Points on a hilly landscape, in no order, each with its height.
A climber steps from a point to the highest of its 2 nearest points, and stops where none of them is higher. Distance is the straight distance between rows; heights are no part of it.
<428>: [123 167 217 119 161 104 140 149 113 179  65 130 172  99  78 124 142  89
 168 161 170 128  93 124  91 115 117 134 159  60 115 133 105 102 104  72
 146 121 135 171 134 132 127 108 141  86 129  59 157  67 166 118 117 142
 119 110 127]  height 16.5
<373>: [ 96 134 111 113  92 133 114 119  83  99 156 182 108 123 126 192  92 153
 152  72 169 150 171 198 105 135 149 113 139 165 122 179 120  92 123 128
 128 112 122 103 171  82 119 142 167  92 111 132 128 146 157 162 100 131
  93 150 180]  height 68.3
<103>: [142 133  66 133  83 156 134 100 107  32 154 160  76 138 121 142 101 183
 101  98 120 143 127 181  97 155 108  88 107 187 140 130 116 154 128 196
 105 168 135  64 139  93 127 126 139 163 149 199 124 178 112 139 118 124
 121 137 126]  height 71.5
<156>: [138 150 201 118 115 136 106 164 105 198  87 103 153 140  66  93 109 103
 171 149 171 137 107  71 139 111 101 120 133  86 110 113 120 116 110  47
 155 101 126 161 122 139 123 123 111  73  96  65 176 101 158 104 165 118
 175  93  97]  height 9.7
<808>: [172 167  84 101  66 176  74  77 144 137 180 168  99 125 117 132 114 157
 148 135 140 104 195 129 182  97 113 169 145 139 118 122 107  96 135 122
 114  90 124 109 155 115 113  74 117 128  73 194 179 176 101 128 134 101
 156 139  85]  height 65.0
<17>: [162  95 104 111 105 121 135 112 156 111 166 131 129 149 149 102 117 146
  90 135  87 122 138  96 141  96 137 156 105 148 124 127 183 164 134 152
 102 122  91 146 133 163 107 119  91 180 116 135 107 161  90 118 115 114
 153 115  83]  height 25.8
<326>: [189  91 116 111 107 129 188 134 148 118 108 132 139 121 155  67 153 128
  86 147  57 110 104  93 122 119 129 120 144 153  98  93 214 144 152 156
 134 169  89 168  99 147 158 133  97 177 157 118 125 169  68  92 100 145
 116  96  88]  height 30.4
<113>: [113 169 133 123 156 129 115 119 128 147 119 134 134  75 129 152 130 123
 156 135 154 115 144 134 139 122 126 142 161 118 133 163  72  99 124 115
 143 103 152 106 125 117 139 102 147  99 124 141 144 117 158 139 116 116
  98 146 157]  height 24.3
<1133>: [135 151 196 129 133 109 134 170  94 150  40 162 144 136  59 118 118 102
 130 128 139 166  61 111  71 136 127  67  59 127 125 122 109 111  74 117
 107 165 126 117 130 125 143 143 133 129 121  91 125  88 147 112 129 136
 123 100 111]  height 49.4
<200>: [152 139 103 139 108 163  89 102 151 148 167 136 129 134 106 109 121 142
 139 150 134 104 160  97 184 122 119 159 143 131 116 104 129 110 133 120
 143 104 149 118 139 120 129 104 104 123  89 155 167 152 116 136 140 109
 140 133  82]  height 60.1
<197>: [160 117 126 139 111 128 115 136 142 146  98 116 139 156 109  72 133 122
 108 153 112 133 105  62 140 133 122 122  59 158 135  91 147 144 112 136
 117 138 125 108 127 160 129 131  83 164 103 128 131 137 101  94 169 119
 151 106  61]  height 72.9
<772>: [ 71  99 118 174 147 144  98 172 121 115 145  72 119 166 118 147 116 121
 107 118 149 129 117 139 152 183 127  88  85 141 139 102 112 161 125 124
 151 134 158  67 120 137 113 143 155  96 140 129 127 135 157 141 168 128
 146 112 150]  height 43.9
<814>: [122 148 112 127  95 151  75 117 101  94 169 143  91 149 109 162  98 147
 142  94 180 147 152 173 141 136 122 119  88 179 157 142  59 123 121 141
 103 102 159  64 160 105 115 126 140 107  96 171 149 149 149 153 148 109
 141 154 141]  height 70.7
<600>: [135 153 134 153 141 162  85 127  93 120 113 124 124 119  68 138 122 131
 141 124 162 129 101 148 122 155 108  82  70 157 154 107  44 126  93 139
 114 138 181  47 140 114 157 131 151 115 111 176 149 128 156 143 163 123
 134 133 115]  height 48.6
<161>: [ 65  60  95 151 114 126 130 168 121  97 173 118 111 198 161 187 115 129
  98  97 124 145 144 153 165 152 150 124 152 137 111 135 193 170 164 112
 127 150 100 136 136 151  77 155 150 105 127 107 105 134 130 125 137 137
 134 121 158]  height 47.1
<592>: [ 99 159 150 140 112 176 111 143  90 145 141 151 120 138 108 151  79 138
 160 106 164 106 158 141 162 143 161  93 222 123  95 139 139  72 126  44
 173 119 129 133 142 100 139 114 168  41 101  97 188 125 180 151 105 138
  97 116 144]  height 42.9
<981>: [188 124 154 115 127 132 160 128 132 144  80 166 155 104 134  61 129 121
 101 144  96 129  98  97 115 118 127 115 140 134 113 109 175 116 119 148
 136 168 106 155 114 144 163 125 103 145 152 119 141 127  96  99 106 142
  98 111  82]  height 33.7
<223>: [137 125 172 129 129  86 115 168  95 147  52 146 154 167  68 117 118  98
 128 131 143 174  65  90  82 137 125  78  19 139 133 111 127 136  70 105
  99 152 119 114 121 150 105 156  99 151 102  91 100 100 132  85 170 118
 164 106  94]  height 56.5
<508>: [138 116 148 137 136 114 166 167 118 120  38 139 131 115 113  91 143 101
 102 117 103 141  71 135  74 167 141  60  98 130 125 104 164 132 118 152
 140 196 135 125 114 143 171 156 137 141 160  97 120 106 126 113  94 154
  84  92 127]  height 40.9
<418>: [112  77 108 162 110 150 127 188 133 107 117 121 105 202 121 119 140 121
 101 119 100 133 112  99 174 163 135  85 113 156  95  81 241 165 151 102
 133 183 102 135 144 172 105 148 101 145 108  93 147 154 114  86 143 142
 157  76  81]  height 33.5
<1038>: [180 117 132 145  97 161 129 147 141 154 103 154 127 166  95  62 120 124
 112 143 105 122 118  73 176 144 128  96 102 162  97  78 212 122 119 114
 131 158 104 143 131 149 148 128  84 126 105 114 163 149 105  90 144 133
 147  98  58]  height 62.1
<420>: [107  74 128 142 111 110 134 177 144 113 111 104 128 212 147 125 141 117
 102 138 105 152 117  90 146 142 125 129  75 132 120  98 216 186 144 108
 119 165  91 132 135 187  75 142  83 181 110  88 101 128 116  79 149 122
 188  97  80]  height 35.9
<715>: [165 127 148 140 116 164 149 129 148 159 115 160 132 107 120  85 141 127
 132 142 107 108 131 107 164 137 141 102 202 124  62  93 201  83 150  95
 160 155 119 167 118 126 188 101 128  99 122 109 191 141 105 118 108 157
  86  99 101]  height 51.9
<259>: [164 156 202  98 115 102 157 149  97 161  63 162 150 114  86 125 117 116
 140 141 166 158 111 123  84 104 137  99 122  86 101 145 144  98  85  77
 120 134 105 177 149 131 130 117 145 115 128  64 142  75 142 119  99 148
 114 123 103]  height 19.7
<1179>: [140 140 110 119 121 132 109 100 124 108 146 146 124  91 137 138 114 137
 119 119 140 133 150 141 120 107 121 145 122 139 151 153  79 115 121 161
 110  98 138 100 132 122 127 119 130 146 123 163 120 138 126 143 120 111
 116 164 149]  height 22.5
<780>: [115 135 152 121 127 107  85 121 108 150 149  87 143 155  96 138 111 111
 140 132 173 142 137  96 146 116 119 144  77 134 147 144  80 145 107 113
 104  82 126 110 142 143 104 115 108 118  97 116 125 114 144 127 174 111
 166 131 118]  height 19.2
<388>: [156 160 183 104 145 114  93 139 102 191  82 133 165 114  56 105 118  90
 178 161 171 138 103  76 138  77 111 142  89  95 132 130  76 120  73  69
 122 106 121 134 135 131 128 121 101  98  83 111 151 100 151 109 169 100
 161 119  83]  height 11.6
<730>: [ 83 103 106 176 154 155 123 144 149 131 158  69 124 147 136 128 137 113
 122 129 126 102 131 113 177 176 123 112 142 131 128  95 127 149 157 123
 168 127 165 114 108 143 151 145 146 103 132 126 146 126 151 141 147 136
 131 105 155]  height 47.3
<507>: [126 102  55 109  96 135 183  95 144  94 174 164 100 104 187 159 142 153
 104  90  71  96 156 157 125 113 153 131 213 152 102 172 169 142 171 155
 125 142 100 161 127 102 151 137 167 131 164 173  97 188  93 141  78 128
  91 154 162]  height 51.6
<224>: [168 159 155  71 142  93 103  94 108 144 105 152 173  80 111 122 134 117
 151 142 148 140 121 125 112  58 127 178  74 105 160 151  52 108  75 131
  84 103 115 124 139 124 111 108  95 156 103 145 106  98 119 127 143  94
 139 153 106]  height 34.1
<358>: [118 104 158 152 173  94 177 141 156 131 131  76 149 155 202 126 196 100
 130 147  94 131 131 124 109 148 131 166 184  70 105 129 160 150 161 132
 144 113 132 234  96 147 122 142 140 131 179  69 107 105 107 121 109 159
 128 125 161]  height 40.0
<722>: [187 143 185 121  97 147 167 151 116 166  84 182 147 130 121  87 144 124
 120 140 121 124 118 117 123 121 148  89 202 116  59 111 223  85 127  73
 137 161  90 198 133 128 158 117 139 114 128  72 169 108 107 117  81 168
  93 104  94]  height 58.7
<218>: [136 174 124 108 181 134 152  73 139 135 102 176 145  10 126 106 164 118
 145 153 112  87 112 149 125 111 122 168 168 100 154 165  79  89 119 143
 144 125 139 114  98  98 168  87 143 139 150 184 132 115 137 143  87 120
  68 159 127]  height 29.1
<412>: [106  84 163 146 130  79 142 170 146 115  93  55 137 187 151 125 162  97
 107 146 111 162 102  98  96 148 114 137  57 109 141 105 171 181 131 129
 120 141 112 146 119 188  71 150  81 184 133  70  83 110 126  96 149 118
 182  90 114]  height 39.7
<1014>: [ 61  96 119 140 109 104 110 164 109  96 156 125 113 182 140 197  91 125
 111  81 146 157 139 163 121 152 141 122  91 165 132 154 138 158 130 129
 113 120 123 108 146 126  87 141 145 122 132 123 104 124 133 135 130 135
 142 136 160]  height 44.2
<822>: [113 106 164 128 169  86 157 154 135 119  79  97 150 108 145 143 135 103
 104 121 117 145  84 133  67 147 129 109  83 111 141 136 117 146 130 163
 131 144 148 128 102 134 144 154 141 156 184 103  85  94 144 133 114 142
 105 123 158]  height 32.0
<924>: [ 68  78  96 156 124 104 171 155 126  81 153 105 109 167 187 174 143 131
  91  88 100 136 121 161 117 168 154 121 145 134 120 143 177 167 159 154
 130 151 122 153 112 137 103 151 146 131 161 110  75 142 116 133 108 157
 117 127 174]  height 49.8
<12>: [132 128  64  99  83 126 115  87 111  52 179 172  85 156 147 169  95 181
 126  96 127 151 162 170 107 126 115 130  88 186 142 141 122 144 136 188
  74 134 102  78 158 105  84 120 114 184 113 191 102 178  87 129 127 122
 144 149 141]  height 75.8
<677>: [ 72  89 141 143 125  88 147 180 133 120 143  85 132 177 172 172 155 107
 123 113 127 149 146 152 115 165 131 140 175  86 113 135 164 157 142 103
 142 130 113 197 121 150  75 134 161  91 156  53 131 107 130 119 123 148
 154 122 171]  height 49.7
<216>: [ 58  92 122 164 129 107  97 165 107  92 143  84 107 198 121 177 101 132
 116  87 161 150 128 147 134 159 112 105  36 174 159 134 111 181 124 125
 111 122 139  61 146 139  90 146 125 125 115 137  98 124 144 127 178 127
 169 128 142]  height 41.7
<545>: [146  91 180 137  94 110 147 167 123 135  88 138 143 188 117 107 139 114
 111 144 139 178 121  99 106 142 129 113  97 116  86 116 221 146 115  95
 119 146  78 183 139 176  85 132 102 148 121  52 146 110  94  86 129 140
 179  81  75]  height 26.7
<948>: [ 78 116  67 151  99 174  86 138 109  97 194 142  84 162 111 173  92 164
 132  91 155 119 165 183 165 170 129  92 151 171 125 132 126 138 150 108
 134 147 159  71 160  96 122 141 171  67 118 164 160 157 155 157 146 133
 124 139 161]  height 82.2
<19>: [154 171 127 111 193 149 135  95 149 131  72 168 147  26 109  89 155 124
 145 166 110  82  70 129 111 121 114 124 139 105 178 122  66 109 106 156
 131 162 159  90  96  99 192 118 137 136 153 202 140 111 137 137 125 119
  70 142 111]  height 32.2
<699>: [104 112  32 145 141 165 114  88 173 118 223 102  90 129 169 147 132 155
 142 126 100  87 178 141 195 145 120 169 184 131 137 113 124 140 185 147
 147 113 156 104 120 112 123 140 135 117 130 184 128 175 115 159 138 116
 126 146 160]  height 57.3
<426>: [ 80 140  99 117 103 157  83 120 104 107 184 142 104 129 123 186  90 155
 150  91 180 121 177 198 158 143 140 112 166 154 131 161  83 100 143 103
 155  97 155  88 152  80 126 133 180  68 103 148 162 144 162 171 127 119
  96 162 181]  height 74.4
<947>: [170 139 167 127  75 162 163 139 104 124  98 214 114 144 107 126  95 154
 121 124 134 145 114 122 118 115 152  60 191 146  67 119 232  88 112  96
 128 159  79 167 155 114 146 140 147 127 112 103 160 133 116 117  79 169
  98  97  95]  height 66.4
<274>: [181 159 138  62 138 125 147  98 132 111  79 193 154  45 123  85 122 140
 108 142  94 116  96 130  83  80 133 143 107 117 149 160  82 109  82 172
 102 148 100 119 117  98 154 100 122 175 160 174 116 123 106 128 107 120
  90 146 102]  height 44.6
<311>: [146 105 186 123 115  88 138 157 127 155 107 105 157 160 127 116 152  95
 128 166 144 165 140 104 107 114 117 156 131  82  95 115 178 137 127  90
 120 112  95 225 145 167  85 126 106 131 128  37 147  89 102 101 133 142
 181 101  92]  height 30.3
<432>: [136 172 165  95 127 118  86 119  80 146 101 155 148 104  85 155 115 120
 159 119 188 155 120 136 122  93 127 140  85 125 155 168  37 103  73 103
  89  98 138 108 144 111 128 103 126 111  92 137 128 115 156 144 146  99
 142 148 134]  height 37.7
<818>: [138 179 177 115 165 149 113 145 103 164  36 167 160  89  56 110 139  94
 150 145 146 131  57 120  99 118 134  77  94 109 148 126  78 104  72  98
 123 161 156 100 130 110 172 132 140 102 128 134 141 101 158 121 135 123
  99 109 114]  height 41.9
<743>: [103 131 120 146 116 168 110 146 119 132 144 149 116 152 100 143  87 135
 135 105 153 132 144 127 155 147 144  93 159 129 103 122 145 109 139  91
 150 130 129 126 136 125 136 127 160  76 111 104 172 128 154 137 128 133
 114 114 134]  height 46.1
<684>: [ 53 110  87 162 156 117 116 146 137 111 169  75 116 136 174 176 118 121
 135  85 135 104 155 167 133 173 142 141 155 119 142 156  94 142 150 137
 156 109 171 110 107 106 132 159 170  71 166 135 100 122 165 159 125 140
 113 161 219]  height 59.7
<536>: [112 133 111 116 125 120  75  87 143 164 195  91 126 120 157 141 125 124
 167 136 138 108 200  97 174  93 125 227 148 111 145 152  93 119 158 100
 134  49 128 135 125 132  88  96  94 100  99 140 138 127 129 141 153  83
 172 162 144]  height 22.4
<565>: [ 98 126  96  98 121  83 118  98 157 154 198  94 124 129 176 161 138 125
 144 118 125 114 207 140 154  92 137 219 144 105 126 163 113 121 165 126
 125  58 111 161 135 126  90 127 105 126 118 121 102 131 126 148 122  92
 147 177 171]  height 23.8
<962>: [129 133 148 144 186  86 134 110 167 177 132  45 149 132 163  89 163 103
 146 178 117 104 119  59 150 122 104 205 137  83 146 105 132 140 154 117
 160  84 166 176  89 158 129 129  91 121 136 105 112  94 120 115 161 127
 159 134 127]  height 42.5
<851>: [111 101  95 135 141 135 155 118 151 106 172  89 114 152 175 121 128 146
  84 124  85 123 127 125 131 130 129 143  98 148 159 125 137 176 155 182
 120 140 132 117 114 132 109 144 114 182 156 135  64 154 117 132 130 123
 136 125 133]  height 56.7
<834>: [143 120 136 108  90 108 128 115 110 111 138 173 126 134 124 149  92 151
 111 107 150 163 147 131 119  92 144 127 117 155 106 156 153 114 113 132
  96 112  87 147 152 125 103 120 117 148 106 124 115 139 110 131 103 129
 126 147 109]  height 60.6
<483>: [146 109 130 100 105  75 148 117 151 133 144 129 150 117 157 139 130 126
 113 132 127 140 169 125 109  71 143 182 158  98 102 161 156 122 139 126
 116  96  84 206 138 136 109 113 106 155 117  93 104 119  97 125 102 116
 141 158 122]  height 27.1
<589>: [ 71 104  85 161 145 126 154 123 132  86 162  86  99 129 181 159 127 139
 113 102 115 116 128 178 125 171 136 129 110 146 174 148  87 152 151 184
 137 126 163  86 109 106 131 158 154 127 181 154  66 142 153 152 128 147
 104 153 197]  height 64.9
<1172>: [157 144 140 138 117 129  99 136 104 123  76 147 149 157  60 101 126 123
 124 138 130 150  95  74 118 137 112 102  14 159 138 108 102 140  77 127
  95 150 127  81 130 133 118 141  88 157  88 126 125 134 118  86 185 123
 161 115  64]  height 63.5
<1149>: [104 117 120 150 168  81 185 114 176 128 166  63 133 141 224 126 166 112
 147 138  81 107 161 130 129 111 134 197 193  71 127 139 152 139 166 154
 145  86 146 219  90 136 139 146 115 136 172 110  63 120 110 135 109 152
 137 145 174]  height 43.4
<38>: [118 161  84  94  69 144  68  94 100 105 184 169  94 142 123 197 107 166
 171  88 175 146 197 200 138 107 115 152 115 165 143 149  74  97 131 135
 107  84 126  83 162  88  94 113 124 118  84 180 160 148 135 167 132 102
 140 169 168]  height 76.1
<759>: [ 94 128 145 142 215 108 129 112 145 135 114  48 146  92 147 120 157 108
 139 140 117 106  69 122 112 131 114 120  76 110 201 126  52 152 129 174
 128 128 183  82  93 131 139 155 135 149 169 157  64 107 164 140 169 135
 124 143 172]  height 74.0
<1147>: [138 129 123 111 125 110  91  92 148 151 163  82 137 130 142 126 128 127
 143 140 130 134 165 103 152  83 111 203  97 117 154 140  91 124 128 134
 108  70 131 117 136 150  99  99  97 142  95 140 111 126 119 135 154 105
 157 148 117]  height 20.9
<363>: [ 72 108 143 158 141 100 134 178 121 124 135  88 133 147 158 174 132 108
 116 106 141 131 132 155 116 169 135 132 164 108 119 142 125 135 142 120
 154 114 150 146 103 138 128 141 172  79 158  83 121 108 147 134 119 142
 126 134 191]  height 54.3
<422>: [162 110 155 106  70 105 156 124 110 114 126 188 131 176 119 147  94 150
 113 115 135 170 144 131  95  78 144 134 139 149  71 147 220 119 110 105
  88 126  51 205 157 151  95 114 106 164  99  95 121 147  91 110 106 134
 146 128  78]  height 66.6
<64>: [124 117 168 109 142  63 139 141 106 125 109 104 144 124 142 155 123 105
 106 125 147 161 120 118  83 107 119 152  67 107 148 162  93 134 109 137
  97 101 113 146 132 149 100 128 121 147 139  96  81  76 144 125 130 129
 144 149 135]  height 25.9
<639>: [118 127  55 161 134 169  72  90 165 131 224 100  92 134 135 133 132 157
 155 133 146  87 187 133 197 143 104 172 151 134 147  95 102 139 172 118
 137 105 185  70 145 127 117 111 130 105 114 190 172 153 130 146 162  99
 168 145 140]  height 60.8
<698>: [124 109 145 136 163 100 153 157 126 119  51 117 135 112 122  91 146 108
  96 138  94 135  62 119  69 162 115  79  54 137 167  98 132 160 111 174
 122 174 135  98 114 134 148 169 110 176 158 126  94 112 143 116 140 136
 110  98 116]  height 36.1
<544>: [107 106 123 171 165 132 135 134 158 123 138  58 127 139 147 112 135 116
 103 140 100 125  97 117 135 153 127 130  67 139 176  97 120 161 139 172
 136 125 158  87 108 142 123 154 111 168 151 135  81 136 142 127 161 124
 145 114 141]  height 62.5
<400>: [110  96  80 159 133 128 177 142 148  99 157 102 114 140 181 124 150 137
  87 117  82 110 110 115 148 145 148 130 161 128 122 128 178 165 162 171
 140 160 124 147 105 139 139 152 132 154 164 131  77 154 107 133 109 149
 110 115 151]  height 52.7
<929>: [176 177 129  77 123 147 130  80 100  86  99 203 127  46 105 126 123 152
 134 127 134 138 111 174  78  95 127 120 115 133 162 161  35  89  80 169
  91 134 125  78 134  89 141  95 133 161 135 195 121 131 123 151  96 109
  96 161 129]  height 50.8
<315>: [108 140 107 149 175 137 129  98 136 109 146  77 108  92 153 132 136 133
 112 126 120 120 107 154 105 150 106 118  99 134 190 120  54 145 137 186
 125 125 182  62 100 109 150 153 148 152 172 167  87 133 160 146 143 129
 108 149 173]  height 71.3
<109>: [157 144  46 119  81 183 101  86 146 101 214 149  78 117 132 145 120 184
 136 117 115 100 189 156 173 127 102 149 163 142 125 101 130 129 159 148
 119 116 126  90 151 118 128 100 135 124 103 215 163 179 103 148 120 105
 133 148 118]  height 70.0
<46>: [110 134  67  93  78 136  88  92 124 104 191 160 102 150 146 181 116 155
 137  87 148 157 197 176 142 106 126 157 112 179 140 153 116 128 149 157
  91  93  91 105 162 120  91 132 113 133  96 156 119 158 108 142 120  91
 150 160 147]  height 82.1
<1097>: [140 171 159 140 107 173  96 143  80 129 109 160 117 141  66 139  88 145
 160 116 190 141 129 134 136 129 132  67 108 157 131 128  81 100  90 103
 130 116 150  77 150 103 134 129 160  87  94 137 164 133 163 144 148 135
 125 128 121]  height 44.8
<71>: [ 93  90 149 156 173 103 119 169 132 160  87  39 145 146 129  98 158  88
 127 143 113 121  76  95 124 167 111 100  60 129 164  87 111 168 132 144
 151 134 161  95 111 157 123 173 116 139 142 118  99 103 144 115 173 129
 161 101 146]  height 54.9
<1161>: [124 118  77 130 144  96 200  95 169 127 181 102 123 119 228 125 159 136
 125 112  54  99 155 136 133 104 153 179 215  89 109 157 153 146 162 164
 130 118 121 204 104 124 139 137 134 150 176 138  63 151  87 145 100 133
 115 157 173]  height 46.0
<972>: [106 135 194 122 172  95 125 169 111 196  80  60 164 134  83  93 150  79
 174 161 162 125  78  96 109 147  92 136 117  74 133 109 107 134 115  69
 161 113 147 164 107 157 135 140 119  73 134  63 169  81 140 102 173 122
 174  96 131]  height 7.5
<727>: [154 145 191 110 120  84 126 141 105 155  87 146 149 141 100 137 112 108
 131 139 162 176 111 106  90  86 140 133  73 114 120 148 121 124  86 106
  96 106  99 155 136 149 108 126 112 140 105  76 119  97 129 120 139 122
 158 120 105]  height 22.9
<857>: [145 109  83 121  94 127  98 102 171 137 206 122 126 163 156 127 118 134
 109 131 104 123 183  78 182  85 128 185 139 135 116 127 185 151 153 125
 110 121  81 150 148 152  91 108  93 152  96 128 117 161  87 111 135  97
 170 130 103]  height 24.2
<757>: [206 133 134  83 141 135 186 102 141 115  65 173 166  41 124  61 147 125
 109 152  73  99  81 104  88  89 118 128 138 127 134 126 141 128  96 173
 126 176 102 136 100 116 176 119 106 172 174 164 129 134  96 122  90 142
  72 109  91]  height 38.6
<552>: [171 152  88 145 141 181 107 102 150 121 138 128 106  93 116  78 144 152
 118 157 109 109 117 124 152 139 100 123 124 141 139  84 101 132 141 173
 137 144 179  57 108 111 169 121 121 145 128 214 168 147 130 134 140 124
 119 125  96]  height 62.3
<734>: [181 120 157 118 103  98 159 131 143 129 104 149 154 118 143  95 121 127
 107 149 119 148 132 110 101  88 132 146 142 113  93 130 185 124 121 122
 115 119  83 195 127 149 127 104 112 150 139  90 124 108 100 112 100 143
 114 124  93]  height 29.9
<1124>: [126  98 137 162 118 153 174 177 118 121  87 149 117 131 126 100 146 118
  93 110  90 124 101 142 109 186 142  50 160 149  98  98 201 107 138 134
 149 200 119 143 110 137 172 144 148 124 165  97 153 140 115 118  89 164
  78  98 145]  height 45.9
<1106>: [155 123 148 123 183  92 159 120 166 149 104  97 161 103 162 102 157 102
 135 165 101 115 101  95 124 119 119 179 141  89 142 124 129 135 142 155
 143 108 140 177  96 150 136 136 109 147 158 105 103  90 119 113 115 143
 115 128 123]  height 37.6
<181>: [123 127  60 147 102 196 102 108 136 105 204 148  85 136 127 157 112 172
 130 112 126  97 176 168 176 161 130 113 206 156 109 106 141 119 164 117
 137 148 142  99 145  96 145 129 171  85 109 176 168 164 137 154 121 121
 104 138 140]  height 75.5
<1121>: [ 99 125  80 154 117 147  79 123 139 115 191  82 102 161 129 145 110 150
 128 118 152 116 154 136 176 141 114 133  98 153 159 120  87 146 140 130
 123 106 162  73 149 121 113 125 131 113 116 178 143 152 140 135 165 108
 157 143 143]  height 65.1
<1119>: [169 169 115 115 129 162 127 102 119  86 102 169 110  67  95 105 122 152
 127 140 134 113 103 160  97 141 118  94 114 140 160 118  55 118 110 183
 112 163 155  50 128  83 165 110 151 156 144 203 142 155 122 138 118 132
  99 143 116]  height 55.8
<627>: [ 89 105 148 156 175 108 110 131 151 168 125  19 139 154 136  92 151  90
 142 162 120 106 102  75 160 151 103 162  97 113 161  88 124 158 156 114
 161  94 171 131  98 161 120 146  91 117 138 119 108 108 149 122 188 131
 182 107 140]  height 47.9
<1162>: [130 113  69  99 118 115 190  85 154  84 171 114 119 110 213 136 128 157
  96  99  59 113 142 150 104 102 144 152 163 138 129 160 138 162 156 192
 126 125 100 162 118 119 136 129 136 168 183 153  60 177  97 142  82 138
 112 147 165]  height 48.9
<631>: [113 105 104 172 150 157 113 135 158 158 153 103 125 132 125 104 148 122
 138 140 111  92 134  83 194 163 125 124 196 123 103  88 158 108 163  89
 164 149 157 143 101 128 157 124 122  88 114 110 189 132 126 130 144 139
 109 100 120]  height 51.0
<13>: [102 178 173 103 122 129 124 116  90 154 122 166 125  99 119 145  99 133
 166 118 167 115 167 149 137 103 154 144 226 101 106 171 114  55 133  56
 177  92 112 149 145  93 137  87 159  73  95  91 156 115 179 150  82 118
  94 138 154]  height 39.4
<129>: [117 125 197 138 180  85 139 179 128 168  52  77 157 129  92  98 171  67
 139 154 143 142  70 104  72 157 110  94  83  90 134 105 116 136 123 111
 147 153 142 169 110 167 121 159 125 120 159  74 124  70 138  94 148 131
 150  96 144]  height 5.2
<774>: [148 128  66 144 118 185 121 111 142  64 161 137  82 115 120 120 136 167
 103 122 101 121 133 162 135 170 112  95 126 169 146  96 115 153 155 179
 128 170 159  46 133 106 153 137 143 148 140 198 148 171 127 139 130 128
 115 139 115]  height 67.7
<168>: [113 204 159 114 139 165  83 122  83 144 104 152 137  97  54 137 104 124
 174 142 182 119 100 140 133 112 127 101 113 129 152 143  26  99  78  87
 127 111 162  82 149  90 153  89 147  89  84 156 155 119 176 144 154 104
 118 142 142]  height 41.2
<682>: [174 147  97 132 148 171 113  95 170 150 147 122 128  81 134  73 141 148
 135 168  96  75 138  85 165 129 116 157 150 128 128  94 133 117 140 149
 148 129 153 107 111 133 157 109 109 155 116 181 163 145  97 123 132 128
 121 124  92]  height 56.6
<183>: [159 173 195  81 168  99 129 122 120 189  64 143 177  84  86 113 141  92
 173 173 165 126  91 108 116  67 123 160 120  60 134 156  87  90  80  59
 138 116 118 165 130 126 147 101 117 118 100  95 138  60 149 117 136 111
 126 130 107]  height 13.8
<951>: [119 136 167 114 155  82 135 143 109 132  87 133 149  92 113 160 120 111
 127 113 150 148  99 152  66 114 134 121  97 105 145 165  69 115 109 148
 114 125 130 119 126 124 136 128 141 138 149 109  93  85 162 137 117 132
 104 147 158]  height 28.8
<1006>: [131 156 123 148 129 161 111 117  84  81  99 168 116 110  81 146 105 148
 119 111 144 147 106 179  82 162 128  58  87 171 153 128  73 119  89 174
 109 155 160  33 133  85 160 142 158 126 136 181 143 145 150 139 132 139
 103 136 130]  height 51.7
<1207>: [154 172 140 124 169 182 126 125 120 141  45 181 135  55  71  86 148 121
 136 151 116 104  69 139 104 141 121  63 107 128 154 104  89  93  90 142
 132 177 163  63 118  92 207 132 145 125 142 168 161 122 144 123 120 137
  75 127 105]  height 36.0
<160>: [150 132 163 127  77 147 143 127 101 136 126 215 105 194 113 147  74 167
 129 108 150 169 142 110 120 101 165  85 168 163  61 135 248 114 106  76
 114 136  53 179 160 131  96 125 119 124  84 100 136 131 117 108 104 156
 132 104  80]  height 73.0
<243>: [149 109 122 155 104 183 130 155 133 151 127 144 117 156  99  87 131 135
 125 132 112 110 121  95 181 162 139  76 165 151  84  69 188  94 144  93
 151 167 128 130 124 135 158 137 123  96 106 111 188 136 124 125 136 143
 115  87  83]  height 55.4
<1096>: [139 160 146  92  80 144 119 112  77 113 118 208 116 121 109 167  83 156
 144  93 169 163 165 170  94  89 159 112 140 155 114 176 113  73 104 128
 107 108 101 124 169  99 118 111 144 126  87 127 127 137 142 142  99 138
  99 144 126]  height 62.4
<622>: [117 185 143  98 167 127 138  93 120 137  89 170 139  43 113 150 131 124
 147 128 143 108 121 180 104 103 142 137 156 108 149 178  42  77 108 128
 141 109 141 107 123  96 163  94 158 120 136 161 121 101 165 142  86 104
  73 169 163]  height 26.5
<747>: [115 103 194 145 159  87 151 150 147 151 101  81 163 155 162 126 196  89
 141 177 139 133 134 127  96 142 115 156 166  63  89 113 159 145 143 102
 141 120 115 239 115 155  92 135 138 104 169  32 162  88 107 115 122 166
 158 109 133]  height 35.5
<1071>: [100 108  28 129 119 135 144  87 153 127 213 142  97 102 188 153 146 158
 145 108  81  80 177 156 176 129 136 163 235 123 108 152 136 138 177 145
 141 132 130 147 123 104 129 141 151 114 153 172 102 185 101 158  95 125
 106 156 182]  height 54.2
<824>: [178 105 101 100 115 111 180 100 171 115 145 125 129 114 175  90 134 145
  88 142  67 113 133 101 129  90 143 171 168 133 103 132 185 152 149 161
 128 132  89 184 103 148 131 119 108 179 156 129 100 150  79 112  91 135
 122 125 103]  height 28.0
<10>: [145 130 106  71  89  92 116  85 150 143 179 146 130 107 168 146 124 129
 130 115 128 136 206 143 143  67 143 204 168 115 107 166 136 107 153 115
 110  57  76 189 155 123  93  98  95 144  84 115 119 132 100 144 113  89
 142 160 126]  height 25.3
<823>: [104  90 116 162 120 151 150 179 122 117 139 140 120 161 128 142 128 130
 110 117 119 134 118 148 149 172 145  76 174 134  92 110 189 130 151  98
 153 170 128 147 123 135 130 147 168 106 143  98 156 131 126 130 111 151
 116  97 141]  height 50.1
<816>: [ 89  92 147 149 137  96 137 165 147 132 131  67 132 175 159 129 144  98
 111 131 126 142 129  98 144 150 132 135 121 105 125 114 165 158 141 105
 139 126 115 161 122 172  97 142 122 132 137  75 116 105 134 117 138 132
 164 110 133]  height 44.7

For each start below, name the point where the climber stops.
<545>: <759>
<1162>: <46>
<113>: <197>
<972>: <823>

Call two points neighbours if one is among the 2 nearest of the other. Go from one point of each pair to the other, from neighbour to neighbour, staying as high as possible. Name the lowest point that can't be avoided.
<823> / <46>: <113>
<948> / <544>: <216>
<46> / <948>: <682>
<160> / <197>: <715>
<948> / <160>: <834>
